Points on a hilly landscape, in no order, each with its height.
From any point a climber takes the steepest step (rise divided by distance) to one of its 3 nearest points. It stops when none of these is higher. Distance is the straight distance between rows; heights are no part of it.
K949 (h 431): [  8 -10  -6  -5  -1 -10 -12  -5   4   7   3  -9   5   6   8  -8  -7   2
   6  -3  -2   4]
K197 (h 663): [-31  -7  -3 -10   1  13   4  15  -4  -6  -9  -7 -23 -16   0  15   9  -1
   1  14  11  -3]
K108 (h 280): [-19  -5  -7   3 -18   2   4   4  -1  -3 -11   5   1   2  15  16  18 -10
   4  13  16   7]
K55 (h 765): [-14  -4  -9  16 -32 -13   2   3  10  12   2  25  13  15  10  21  13  -9
  -1  -5   2   7]
K77 (h 439): [  7  15  32   8  22  -6  -6   5  -3  -7  -6   7  26 -19 -19  -9   1  10
  -6  -3 -12  -6]
K751 (h 553): [-12 -12   8   7 -31  -8  -9  12   7  11  -2  -8   5   2   7   1   7   8
   2   9  10   3]
K682 (h 503): [ 12  19  24  -1  33  -3   0   0 -10 -23 -14   0  17 -16 -14 -11   0   8
 -17  -3   1  -4]
K91 (h 299): [ 15  12  31  11   5  -5 -13   9  -4  -1   4   5  23  -7  -4 -18  -9  18
   2   9 -16 -14]
K240 (h 581): [ 20   5 -32  -7  20  -4  -7 -20 -13 -12   2  -2  10  -2   3  -9 -11  -5
  -5  -2  -6   7]
K190 (h 666): [-23   1   6 -13   5  12   5  14  -4  -1  -7 -10 -20 -18  -1  11   2   4
   0   8  13  -8]
K627 (h 358): [  2 -14  -6   0 -10 -12  -7  -5   9   9   4  -7   5   7   5  -5  -2  -3
   7  -5   1   6]
K439 (h 290): [  1  14  12 -10  24   9   5   4 -17 -10  -2  -6 -11 -19  -1  -1 -11   5
  -1   6   1  -5]
K743 (h 654): [ -8   2 -14   1 -15   5  22  -6   9  -3   0  16  -2  21   7  20  11 -21
  -6 -10   2   0]
K863 (h 565): [  1  -4  20  10 -18  -1 -11  10   7  16   3  -6   3  -3   1  -5  -5  20
   8   8  -2  -7]
K953 (h 482): [-11  10 -15   7 -21  10  29  -5   2   4   2  19  -4  19  10  31   8 -20
  -5 -10   3  -9]
K648 (h 344): [-11  -6 -11   2 -12  -2  14  -6   9  -1   0  11   0  13  13  17  17 -18
  -4  -2  10   5]
K711 (h 330): [  1   7  21   0   0   3  -2   6  -6   3  -3 -11   2  -9   3  -2  -9  13
  10   6   0  -3]
K372 (h 371): [ -7   3 -20  -2  -4  15  25  -7   4  -9   1  11 -13  20   5  16  13 -23
 -11 -10   3 -10]
K614 (h 619): [ 15  -3 -19  -1   5   7  14 -14   5  -2   2   5 -11  18 -19  -1   5 -14
   6 -12  -7   7]
K561 (h 585): [-26 -10  -8  -3  -2  11  10  -3   0 -13  -5   6 -12   6  17   7  24 -16
   0  13  13   3]
K365 (h 409): [ 13  15  32  10  19  -4  -8   4  -1  -8  -5   5  26 -10 -15 -13   0  14
  -6   5 -16  -8]
K233 (h 339): [  0 -11 -12   0 -11  -5  10  -7  12   1   3   9  -1  18  -4   8   7 -14
   1 -15   2   9]
K939 (h 741): [-25   4  14 -11   1   6  10  13   5  15   2  -6 -11 -20  -8  18  -1  12
  -6  -1  20  -4]
K704 (h 418): [ -8   7   8 -12  17  10   3   5 -16 -10  -2  -7 -18 -22   2   4  -7   7
   5   9   3  -6]
K218 (h 504): [  9 -15  -7   6 -19 -15 -14   4  15   7   0  13   0  21 -20  -8   1  -9
   7 -16 -12  -2]
K530 (h 540): [ -1  -5   1  -4  -3  -1  -2   2  -1   1  -1 -18  -5  -3  12  -1  -1   3
   8   8   9   6]
K204 (h 177): [-12   9   6 -10  24  13   6   8 -17 -15   3  -1 -20 -24   4  -1 -10   7
  -5   5  -3  -6]
K433 (h 333): [-12  13  29   2  16  -3   1   8   6  18  12   7  14 -24  -5   4   1  14
  -3  -6  -1   3]
K588 (h 543): [-15 -12 -15  -6   2   9  10  -6   0 -10  -1   1 -11   7  15   0  22 -14
   2  12  12   4]
K732 (h 406): [  0  -8 -13   1  -9  -1  15 -10  13  -1   2   6  -5  17  -1  11  12 -19
  -4 -11   6   4]
K843 (h 403): [  4  -9 -19  -8   9   6   4 -16   4  -3   8   2  -9   7   5   0   7 -14
   1   0   5   7]
K8 (h 718): [-18  11  18 -13  15   7   9   2   6  14   7   4 -11 -26   3   9  -4  10
  -7  -2  15  -3]
K115 (h 575): [ 19  18 -10  -4  22   3  -7  -6 -21 -26  -5 -12  12  -8   9 -15 -13   8
 -17  13   3   2]
K442 (h 556): [  9  -5 -11   4  -9   3  11  -5  12  -2  -1   4  -5  26 -18   4   5 -14
   4 -16  -6   5]
K620 (h 430): [-12 -12  -3   6 -22  -5  -2   3  12   3  -4  -3   4   4  13  10  13  -4
   2   8  10  10]
K88 (h 759): [-25   6  14 -14  12   6  10   9  11  14   6   2 -12 -25   4  12   3  11
 -11   0  20  -6]
K458 (h 448): [-10  10  27   0  11   2   3   8   8  18   6   0  -1 -20  -7   8  -3  18
  -1  -6   6   3]
K4 (h 421): [ 13 -15 -11  -3  -5 -12 -11  -4   8   8   3   3   2  15 -16  -8  -5  -7
   6 -14 -17   5]
K412 (h 670): [ 23   5 -30  -4  19  -4 -10 -17 -10  -7   0   0  11   6 -12  -9 -14  -4
   1 -14 -21  13]
K51 (h 656): [-31  -7  -6  -7  -6  12   2  13  -5  -7 -13  -4 -15 -11   6  16  14  -7
   0  14  14   0]
K136 (h 125): [-12  15  17 -13  32   7  10   4  -9  -6   7   5  -6 -29   0   3  -4   9
  -9  -3   5  -4]
K870 (h 401): [-12   1 -13   7 -15   1  21  -4   9  -2   4  20   0  15  19  21  15 -18
  -4   1   9   2]
K468 (h 758): [ -7 -13  -8  14 -33 -15  -5   9  17  13   5  21  11  13  -2   5   8  -5
  -3  -9  -2   2]
K572 (h 215): [  0  11  29   2   9   1  -1   9   1   9   0  -3   1 -17  -8   0  -8  16
   5   0  -1  -2]
K94 (h 599): [  6  -7  -9  -8   8  -3  -7  -7  -5   0   1 -12  -2  -1  13  -7  -3   1
   7   9   5   5]
K302 (h 402): [  2 -13  -9  -1  -8 -10   4  -5  14   3   2   3   2  15  -4  -1   5 -11
   3 -12  -4   9]
K152 (h 505): [-20  -4  11   7 -25   4   1  18   5  13  -9 -11  -2 -10  -3  17   6   9
  -1   8  14   3]
K274 (h 622): [ 10  -1 -26  -6  13   9  10 -16   2  -5   6   2 -11  14  -9   1   4 -16
   1 -11  -7   5]
K792 (h 496): [ 12   4  20   8  -3  -2 -13   3  -1   6   5  -5  11  -3   6 -13 -14  16
   5   7 -10 -11]
K969 (h 577): [-20  -7  -4  15 -30  -5   0   6   6   8  -6   9   9   6  15  17  18  -8
   1   6  12  11]
K551 (h 648): [-17  -3  -7  10 -26  -3   8   1   6   4  -1  14   8   9  16  18  19 -11
  -1   2  13  10]
K888 (h 747): [-33  -2   6 -21  13  11   9   9  -2  -2   1  -4 -26 -26   2  12   1   5
  -9   4   8 -10]
K307 (h 541): [ 13  -7   6   3 -12 -14 -21   1   2  11   9   2  12   4   4 -19 -16   6
   6   1 -17 -15]
K151 (h 513): [  2  -5 -20   0  -2   5  17 -10  10  -6   1   4  -9  21  -6   7  10 -19
  -6 -14   1   2]
K983 (h 697): [ 21   5 -30  -2  17   7   3 -25  -5  -7   2   4  -1   9 -19  -8  -6  -9
   8 -10 -15  13]
K735 (h 311): [ -4  11  29   5   4   2   0   7   5  16   5  -4  -1 -14 -10   4  -4  21
   5  -1   0  -1]
K188 (h 384): [ -8 -13  -7  -2  -5   2   2  -2   3  -2  -3  -7  -6   2  15   3  12  -7
   6   4  16  10]
K914 (h 671): [ 21  -7 -17   1   3 -11 -19  -5  -8   2   3   1  12   9 -19 -15 -16  -5
   5 -12 -27  -1]
K329 (h 40): [-15  10  13 -12  15   7   8   9  -6   1   3  -6 -17 -22   0   9  -7   8
  -1   1   6  -4]
K905 (h 638): [-15 -13   1  16 -39  -7 -10  13   8  12  -4   0  11   5   9   9  14   3
  -1   8  10   7]
K622 (h 773): [-12  -8 -10  14 -33 -12   4   5  15  10   1  24   9  20   1  14  10  -9
  -2 -13  -1   6]
K31 (h 320): [ 15 -16  -7   1 -10 -21 -21   4   8  15  11   6   7   6 -13 -14 -14  -3
   7  -6 -16 -14]
K590 (h 452): [  4  10   8  -2  16   7  -2   3 -19  -9  -3 -12  -7 -13   4  -1 -11   7
   6   8   2  -1]
K275 (h 584): [ 26  -3 -13   6  -6  -1  -6  -6   0  -1   1   6  -3  25 -27 -17  -4  -6
  15 -11 -23   5]
K171 (h 148): [ 11  23  12  -6  34   5   6   5 -19 -22  -9  -1   2 -21 -10  -9  -5   9
 -20   3   1  -1]
K755 (h 574): [-12 -12  -2  11 -29  -8  -5  11   6  10  -7   0   6   7  11   8  11  -2
   2   6  15  11]
K605 (h 589): [ 20 -15  -7   5 -13 -10 -16   4   6   9   1  17  -1  20 -29 -18  -5  -9
  15  -9 -21  -8]
K831 (h 368): [-10  -1  13   2 -13   5  -2  14   0   5  -9 -16  -8  -9   2  10   1  11
   6   6  13   2]
K511 (h 174): [ -4  13  25  -1  14   2   4   6  -1   9   3  -4   1 -17  -7   4  -6  16
   4  -3  -1  -1]
K805 (h 703): [-15   4  16  -8   1  10   2   9   0   8  -4 -11 -14 -18  -5  12  -3  10
   2   1  13  -1]
K540 (h 432): [ -7  -9   4   4 -21  -5  -8   6   7   8  -3 -10   4   2  10   3   7   2
   7   7  12   6]
K194 (h 627): [ 22 -10 -13   3  -6 -10 -23   0  -2   7   3  13   3  13 -30 -18 -13 -10
  15  -7 -25  -8]
K902 (h 399): [ 19  14  26  11   6  -3 -13   2  -6  -8  -3   5  25  -3  -5 -18  -9  17
  -7  11 -15 -18]
K522 (h 591): [-18   1  18   5 -20   5   2  17   6  21  -7  -8  -4 -10  -8  16   3  16
  -7   4  13  -1]
K388 (h 605): [  5 -11   5   5 -14  -8 -16   3   8  13   5  -7   4   3   8 -10 -12   8
   7   5  -1  -3]
K414 (h 558): [ 19  -7 -12   6  -7   2   1  -8   9  -3  -1   5  -8  25 -27  -9   2  -8
  10 -12 -16   6]
K129 (h 343): [ -4  -3  11   1  -9   3  -5  10   2   5  -6 -14  -6  -4   7   5  -2   9
  10   7  13   3]
K718 (h 557): [  2 -17  -3   1 -19 -13 -14   2  14  12   7  -1   6   8   3 -10   0   1
   5  -2  -2  -1]
K638 (h 408): [ -7 -12 -10  -8   3   4  -3  -6  -2  -7  -1  -9 -12   3  16  -1  11 -13
   5  11  14   7]
K757 (h 349): [-10  -8   2   3 -14   2  -4   8   5   4  -9 -11  -2   0   7   7   7   1
   8  11  16   6]
K24 (h 514): [ 19  22  19   1  23   4  -3  -3 -13 -23 -16  -3  17  -7 -13 -20  -5  13
 -15   6  -3  -6]
K626 (h 550): [ 17  16  19   7  13   0  -8   0 -12 -10  -5  -7  14  -1   4 -12 -14  15
  -3   6  -5  -5]
K960 (h 317): [ -3 -12  -7  -4  -6  -3  -4  -4   5   2  -2  -9  -4   6  11  -2   6  -6
   7   6  11   7]
K878 (h 657): [ 17   3 -26  -5  14   9  10 -18   0  -5   4   0  -6  14 -18  -6  -2 -12
   8 -11 -10  10]
K390 (h 523): [  2   0   2  -3   7   4  -3   0 -11  -4  -4 -16  -8  -4  10  -2  -8   6
  10   9   8   3]
K133 (h 749): [ -9 -12  -6  10 -29 -11   3   4  12   9   3  12   9  12  10  13  12  -9
  -4  -4   7   9]
K839 (h 322): [ -4  -7 -13   6 -20  -7  11   0  13   4   0  15   3  19  -2  11   9 -14
  -1 -15   2   4]
K922 (h 415): [  6  -6 -25  -8  16   5   2 -16  -2  -5   5   0  -8   5   5  -6   3 -11
   0   2   0   8]
K765 (h 474): [  1   9  31   9  -3   3  -6  12   4  16   8  -1   9 -10  -7  -5  -6  19
   9   6 -10  -8]
K311 (h 282): [-16  -6   3   7 -21   1  -3   8   3   2 -11  -4  -1  -1   9  16  13   1
   5   9  18   8]
K575 (h 443): [ 14  18  29   6  23  -3  -4   2  -7 -11  -6   3  23 -15 -16 -11  -1  13
  -9   0 -11  -5]
K612 (h 389): [ 19   6  23  10  -1  -9 -16   2  -2   0   6   4  19  -4   3 -20 -13  16
  -1  13 -14 -20]
K266 (h 527): [  9 -17  -7   3 -12 -14 -14   0  13  11   2  11   1  18 -16  -8  -4 -10
   8 -14 -16  -5]
K624 (h 704): [ 22  -5  -9   0   1 -16 -25  -4  -6   5   7   2  16   3  -7 -17 -22   1
  -2  -8 -22 -15]
K739 (h 182): [ -9  -9 -14  -2  -5   0  13  -7  11  -3   2   4  -5  13  12   9  15 -16
  -2  -5  11   8]
K450 (h 442): [-19  -3   6   6 -22   5   2  16   3   8 -11 -11  -6  -8  -1  19   6   6
   1  11  17   2]
K318 (h 742): [ 18   0 -27  -8  17   2   0 -17  -6  -5   4  -1  -1   5  -5  -5  -3 -10
   2  -8 -11  12]
K596 (h 639): [-34  -9 -10  -3   0  14   4   7  -4 -13 -12   3 -19  -7  10  11  24 -14
   3  15  12   0]
K340 (h 441): [  1   9  11  -5   9   5  -2   7 -10  -4  -1 -14  -7 -13   5  -1 -11  11
   8  10   3  -2]
K592 (h 733): [ 8 11 27 10 -2  0 -8  7 -3  5  1 -1 11 -6 -4 -7 -9 22  7  6 -9 -9]
K733 (h 771): [-14   3  25   6  -7   4   3  16  10  20   2  -6   0 -13 -12  10   0  18
   2  -1   8  -5]
K879 (h 427): [ -7  -3  18   8 -20  -1  -7  16   5  14  -3 -10   0  -3   0   1  -2  18
   6   8   6  -4]
K212 (h 507): [  9 -13 -12   0 -13 -11   0  -2  14   7   1   9   0  19 -16  -4   6  -9
   6 -16 -10   3]
K298 (h 360): [-13 -11  -7  -3  -8   6   2   2   2  -7  -6  -3  -9  -1  11   9  16  -8
   5  14  17   5]
K87 (h 607): [-24   7  25  -1   3   0   9   9  15  29   8   2   2 -18  -4  11   7  16
 -13  -2  19   4]
K604 (h 631): [-21   5  22   3  -6   4   5  12  14  26   3  -3   1 -17 -11  15   2  17
  -9  -3  14  -2]
K553 (h 646): [ 14   3 -17  -7  16  -1  -7 -11 -22 -14   6  -9   2  -8  13 -13  -8  -3
  -1   9  -3   5]
K970 (h 178): [  0  18  18  -6  28   4   7   6 -13  -7  -1   2  -4 -23  -4  -1  -8   9
 -10  -1   0  -1]
K363 (h 151): [  4  22  25  -3  32  -4   6   3 -12  -7  -2   4   9 -23  -7   1  -6   9
 -10  -7  -3  -1]
K680 (h 517): [-23  -6 -13  -1  -7   8   9  -3   2 -12  -4  13  -7  10  20   8  23 -20
  -1  10  14   2]
K282 (h 738): [ 24   0 -10   0   3 -15 -15 -10  -9   2   4  -5  21   3   0 -17 -21   4
  -4  -4 -20  -1]
K992 (h 237): [ -1 -15  -5  -2 -15  -6  -3  -2   8   2  -2  -6   0   7   7  -1   7  -2
   4   4  10   7]
K402 (h 498): [  2 -19  -8   3 -18 -18 -12   5  16  14   5  13   6  13 -11  -6   1  -8
   5 -11  -9  -7]
K252 (h 316): [  2  -8  -9  11 -25  -5   6   4  12   3  -2  16  -2  26 -21   1   5 -12
   4 -15 -11  -2]
K391 (h 582): [-20   6  27  -1   8   1   6   6  14  27  10   4   5 -20  -3   6   5  19
  -9  -5  10   4]
K701 (h 596): [ 14  10  15   3   9  -1  -7   0 -13  -7  -2  -8   9  -5   8 -12 -14  13
   5  10  -5  -1]
K608 (h 455): [-26  -1 -19   1  -6  10  19  -5   3 -12  -1  18 -12  11  21  11  23 -23
  -6   6   9  -4]
K637 (h 318): [-11  -1  -9   7 -26  -3  14   1  13   6   2  22   3  18   4  22  11 -15
  -5 -12   2   4]
K587 (h 580): [ -7 -17   2  11 -27 -11 -14  10  12  13   4  -3   5   6   5  -1   1   4
   2   2   5  -3]
K267 (h 491): [ 23  10  15  10   5  -5 -15  -2  -7 -12   1   0  28   0   4 -24 -15  15
  -7   9 -15 -16]
K296 (h 494): [ -4 -16  -8   7 -20 -15  -5   4  15   8   3   2   5   9   5   3   7  -5
   2  -2   3   8]
K741 (h 713): [ 19   2 -29  -9  24   0  -3 -20  -9  -4   4  -4   6   4  -3  -9  -7  -5
   1 -11 -10  12]
K874 (h 752): [ 20   4   3   7  -2 -12 -19  -3  -6   0  10  -1  21   4   7 -18 -21   9
  -3   3 -16 -16]
K862 (h 606): [ 15   0 -23  -5  16  -4  -7 -15 -13  -6   5  -8   2  -3   9 -10 -10  -5
   1   5  -6   9]
K222 (h 521): [ 27  21  16   6  13   0  -5  -3 -14 -19 -11  -7  19   2   0 -18 -12  15
 -16   8  -4  -8]
K478 (h 612): [ 23  12 -18  -3  16  -5  -8 -14 -15 -14  -3 -11  16  -3   8 -15 -17   3
 -10   1  -7   1]
K693 (h 542): [ 21  14  15   8  10  -3  -7  -3 -12 -12  -6  -7  18   1   5 -16 -16  16
  -7   6  -8  -7]
K750 (h 346): [-15   4 -19   1  -9  14  26  -6   2  -4   3  18 -10  16  15  21  14 -27
 -13  -6   2 -12]
K908 (h 637): [ 15  20   1  -3  20   3  -2  -3 -22 -25  -5 -11   3 -10   8 -12 -10   9
 -13  11   0  -4]
K835 (h 487): [ 25   1 -22   7  -1  12   4 -13   0  -5  -1   0  -9  24 -25 -12  -3  -2
  12  -7 -16   7]
K789 (h 661): [ 17  14   5  -1  16   2   1  -2 -20 -15  -2 -11   3  -7   7  -9 -12  10
  -4  11  -1  -1]
K33 (h 659): [-16  -1   3 -11   9  11   1   8 -10  -5  -3 -10 -21 -15   2   7  -2   4
   4  10   7  -3]
K781 (h 127): [ -1  11  18  -9  18   9   4   8 -12  -4   4  -7  -8 -19  -2   6  -9  10
   0   3   1  -1]
K946 (h 559): [ -2   4 -13   8 -25   2  20  -4   8   0  -2  16  -1  26  -4  20   5 -19
  -3 -19  -3  -3]
K689 (h 615): [ 28   1 -17   5   4  -1  -8 -16  -2  -4  -4   4   4  20 -25 -17 -11  -6
  14 -15 -25   8]
K788 (h 782): [ 20   5  -3  -1   6  -8 -10  -9 -10  -3   3 -10  16  -1   8 -17 -16  10
  -4   2  -9  -2]
K993 (h 572): [  7  -5  -1  -2   1  -5  -8  -3  -3   0   1 -14   4   0  13  -6  -8   7
   6   6   1   4]
K846 (h 658): [-20  -9  -4  -8   4  12   1   5  -6 -11  -7  -9 -23 -10   7   2  13  -6
   5  16   8  -1]
K617 (h 618): [ 21 -10  -1   2  -7 -18 -27  -1   0  12  13   4  13   5  -3 -21 -18   4
   1   1 -22 -24]
K543 (h 472): [ 13  15  31   5  30  -9  -6   0  -3 -12 -15   2  26 -18 -19 -13   4  10
 -13  -4 -10  -5]
K196 (h 385): [-15  -3  12   8 -24   2  -5  17   3  15  -9 -12   1  -4   0   7   2  12
   2   9  10  -2]
K616 (h 95): [-19   9  12 -18  27   6  11   4  -9  -7   8   8 -22 -29   4   3  -4   9
 -12  -1   1  -9]
K364 (h 533): [ 13 -15  -9   4 -14  -4  -2   1  11   5   0  11  -4  24 -27  -9   0 -11
  10 -13 -15   1]
K205 (h 149): [ 12  20  20   0  24   2   4   2 -18 -15  -6  -2   4 -17  -6  -3  -9  10
 -10   1  -2  -4]
K756 (h 805): [-25   7  13 -22  19   8  10   7   0   5  10   2 -20 -27   7   8  -3  12
  -8   0  11  -6]
K864 (h 636): [ -4   3  -5  -9  19  11  -3   0 -21 -13  -3 -11 -16 -13   8  -4  -6   0
   3  13  -1  -3]
K821 (h 419): [  9  -7 -22 -10  11  -2  -2 -17  -1  -2   5  -6  -2   0   6  -6  -4  -9
   3  -3  -3  11]
K778 (h 315): [-14   4 -12  11 -25  -4  19  -3  10   7   3  25   3  15  11  25  11 -15
  -2  -9   4   6]
K370 (h 334): [ 14 -11  -8  -2  -1 -13 -12  -8   6   8   5  -5   6   7   5 -11 -11   0
   4  -4  -9   3]
K702 (h 485): [-14  -1 -17  -2 -12   6  18  -9   7  -4   0  17  -3  15  17  20  20 -23
  -5  -2  10  -1]
K169 (h 647): [ -8  -2  -3 -11  10  12  -1   2 -15 -11  -3 -14 -19 -11  11  -4   1  -1
   5  13   8  -2]
K132 (h 370): [ -6  -9 -23  -8   7  10  13 -13   8  -8   2   5 -13  10   9   0  16 -18
  -2   1   6   5]
K631 (h 588): [-25   6  23  -7  11   5   9   7  13  26  11   4  -4 -27   3  12  10  18
 -14   0  23   3]
K729 (h 411): [ -1 -10 -11 -10   6   7  -3  -7  -7  -8   2 -10 -15   0  15  -6   6  -7
   8  12   8   3]
K300 (h 608): [  9  -5 -19  -8  12   2  -8 -14 -11  -7   5 -12  -2  -4  13  -8  -5  -5
   5   9   2   8]
K308 (h 470): [ -4  -4 -21  -6   2   6  20 -12   5  -5   5   4 -12  17  -1   7  15 -22
  -8  -7   6  -1]
K820 (h 644): [ 23   2 -22   0   9  -2  -6 -14  -6  -2   0   3   6  10 -17 -12 -10  -7
   4 -16 -22  10]
K71 (h 114): [  9  20  28   7  16  -1  -1   6  -9  -7  -5   0  10 -12  -6  -6  -9  16
   0   0  -5  -1]
K932 (h 746): [ 16   3  -7  -4   8  -6 -10  -9 -13  -4   2 -12   6   0  11 -11 -12   4
   0   5  -3   5]
K64 (h 578): [ 19  -5 -15   0   3  -3  -3 -11   2   5  -2   3  -1  18 -21  -8  -3  -8
  10 -12 -18  10]
K771 (h 413): [  0 -11 -18  -9  15   4   0 -12  -5  -6   2  -8 -12   3  13  -9   6 -12
   6   7   5   7]
K447 (h 595): [ 11   2 -21   1  -1  13  19 -11   6  -7  -1   0 -17  24 -16   4   5 -17
   0 -10  -4  -2]
K520 (h 429): [  7  16  32  12   7  -1  -7   8   3   7   2   7  14 -14 -11  -4  -5  19
   4   2 -15  -7]
K413 (h 586): [ -5 -19  -2   9 -28 -16 -15  10  14  13   6   7  10   8   3  -3   5  -2
   1  -3  -1  -2]
K502 (h 249): [ -1 -12 -10  -2 -10  -6   4  -6  11   1   1  -3   2  12   3   3   9 -11
   1  -7   7  10]
K647 (h 525): [ 19  19  21   5  18   1  -2  -1 -13 -17 -10  -4  14 -10  -3 -14  -9  15
 -11   6  -6  -4]
K991 (h 645): [ 16  -6   3   2  -5 -13 -18   0  -1   8   9  -3  14   3   6 -18 -19   9
   0   0 -13 -11]
K381 (h 719): [  3  -8  12   3 -14  -4 -14   5   7  10   5 -11   5   0   6  -5  -6  15
   8   8  -3  -4]
K915 (h 501): [ -2   4 -19   5 -18  12  27  -7   0  -9  -2   8 -12  21  -7  24   4 -22
  -7 -13  -1  -7]
K322 (h 587): [ 19  -2 -20  -7  13  -9 -12 -15 -11  -3   3  -6  14   4   5 -13 -15  -3
  -3  -7 -15   7]
K776 (h 795): [ 16  -6 -19  -6  11  -5  -6 -15  -2   4   4  -5   5   9  -5  -6  -9  -9
   4 -12 -12   9]
K633 (h 394): [-19  -1 -11   4 -13   3  14  -3   6  -4  -1  16  -1   9  20  19  22 -19
   0   8  16   3]
K134 (h 150): [  5  20  10  -7  30   8   9   3 -22 -16  -5   0  -7 -24  -3  -7  -9  11
 -10   4  -4  -3]
K954 (h 319): [  0 -12  -8   8 -23 -13   1   4  17   6   1  13   3  18 -10   2   8  -9
  -1 -15  -2   5]
K430 (h 655): [-14  -5   4  -5  -1  11  -2   8  -4   0  -8 -14 -17  -9   6   8   6   1
  10   9  14   2]
K420 (h 579): [  5  -5 -23  -6   8   7  15 -15   5  -2   6   5 -13  15  -7   3   8 -19
  -3  -9   0   2]
K325 (h 528): [ 16  -9  -5  -3  -3 -17 -18  -1   2  11   7   0  11   8  -2 -16 -18   0
   5  -7 -19  -8]
K639 (h 590): [ -7 -14  -8   5 -19  -8   1   1  13   3   1   5   6  12   7   7  12  -9
   1  -3  10  11]
K715 (h 583): [  9   2 -15   4  -9  15  22  -8   6 -11  -3   2 -14  25 -15  11   5 -20
  -3 -15  -1  -5]
K75 (h 134): [  0  20  29   3  23  -2   2   6  -3   2   1   4  11 -20  -7   1  -6  13
  -2  -5  -8  -1]
K877 (h 327): [ -2   1  16   6  -9   2  -4   7   1   7  -3 -15  -2  -5   2  -1  -5  12
  10   7   5  -2]
K994 (h 76): [-21   4   2 -19  19  14   8   6 -15  -6   1  -2 -25 -26   3   5  -4   7
  -2   5   1  -6]
K703 (h 302): [-13  -8 -18  -4  -2  11  15  -8   6 -10   3   9  -8  16  11   7  19 -22
  -6   2   9   2]
K907 (h 531): [  9 -12 -15  -7   5  -8  -3 -13   4   4   5  -5   1  10   2  -7  -2  -9
   6  -5  -5  12]
K84 (h 147): [ 17  23   9  -2  32   8   2  -4 -17 -30 -16  -5   6 -15 -11 -17  -4  12
 -24   7   3  -6]
K178 (h 772): [-38  -1   8 -21  18  10  10   7   2   2   9   2 -22 -29  11   9   1  12
 -13   3  12 -12]
K47 (h 705): [ 16   7  -7  -5  15   0  -6  -7 -18 -14   1 -12   2  -4  15  -9 -12   5
  -4   9  -1   3]
K514 (h 603): [-13 -18  -2  14 -30 -12 -13  13   9  12   2   3  11   7   9   2   9   5
  -3   2   8   3]
K695 (h 70): [ -4  15  18  -2  12   4   3   6  -7   3  -1  -7  -7 -16  -3   7  -8  13
   6   1   3  -3]
K69 (h 80): [  4  20  25   1  14   1   3   6  -8  -2  -2  -4   3 -14  -2   1 -11  13
   1   0  -1  -2]
K273 (h 573): [  4  -1 -11   6 -16   4  22  -6   7  -4  -3   9  -6  25 -13  15   4 -18
  -1 -15  -2  -2]
K98 (h 483): [-5  6 25  8 -9  4 -3 14  6 16  2 -7  0 -9 -5  0 -2 20  8  5  1 -3]
K997 (h 660): [-31  -9  -7 -10   1  15   0  13  -6 -12 -13  -7 -21 -15   9  11  16  -6
   1  12   9  -4]

Where does a climber stop that starts at each point below?
K969: K622
K433: K733
K502: K622
K590: K788
K296: K622
K835: K776
K64: K776
K84: K788
K222: K788
K340: K788
K614: K776
K274: K776

Write out the way that a climber takes from each point below.
K682: K24 K647 K626 K701 K789 K47 K932 K788
K605: K194 K914 K624 K282 K788
K729: K94 K300 K553 K47 K932 K788
K839: K233 K732 K151 K420 K274 K878 K983 K318 K776
K739: K732 K151 K420 K274 K878 K983 K318 K776
K915: K715 K447 K614 K878 K983 K318 K776
K31: K617 K624 K282 K788
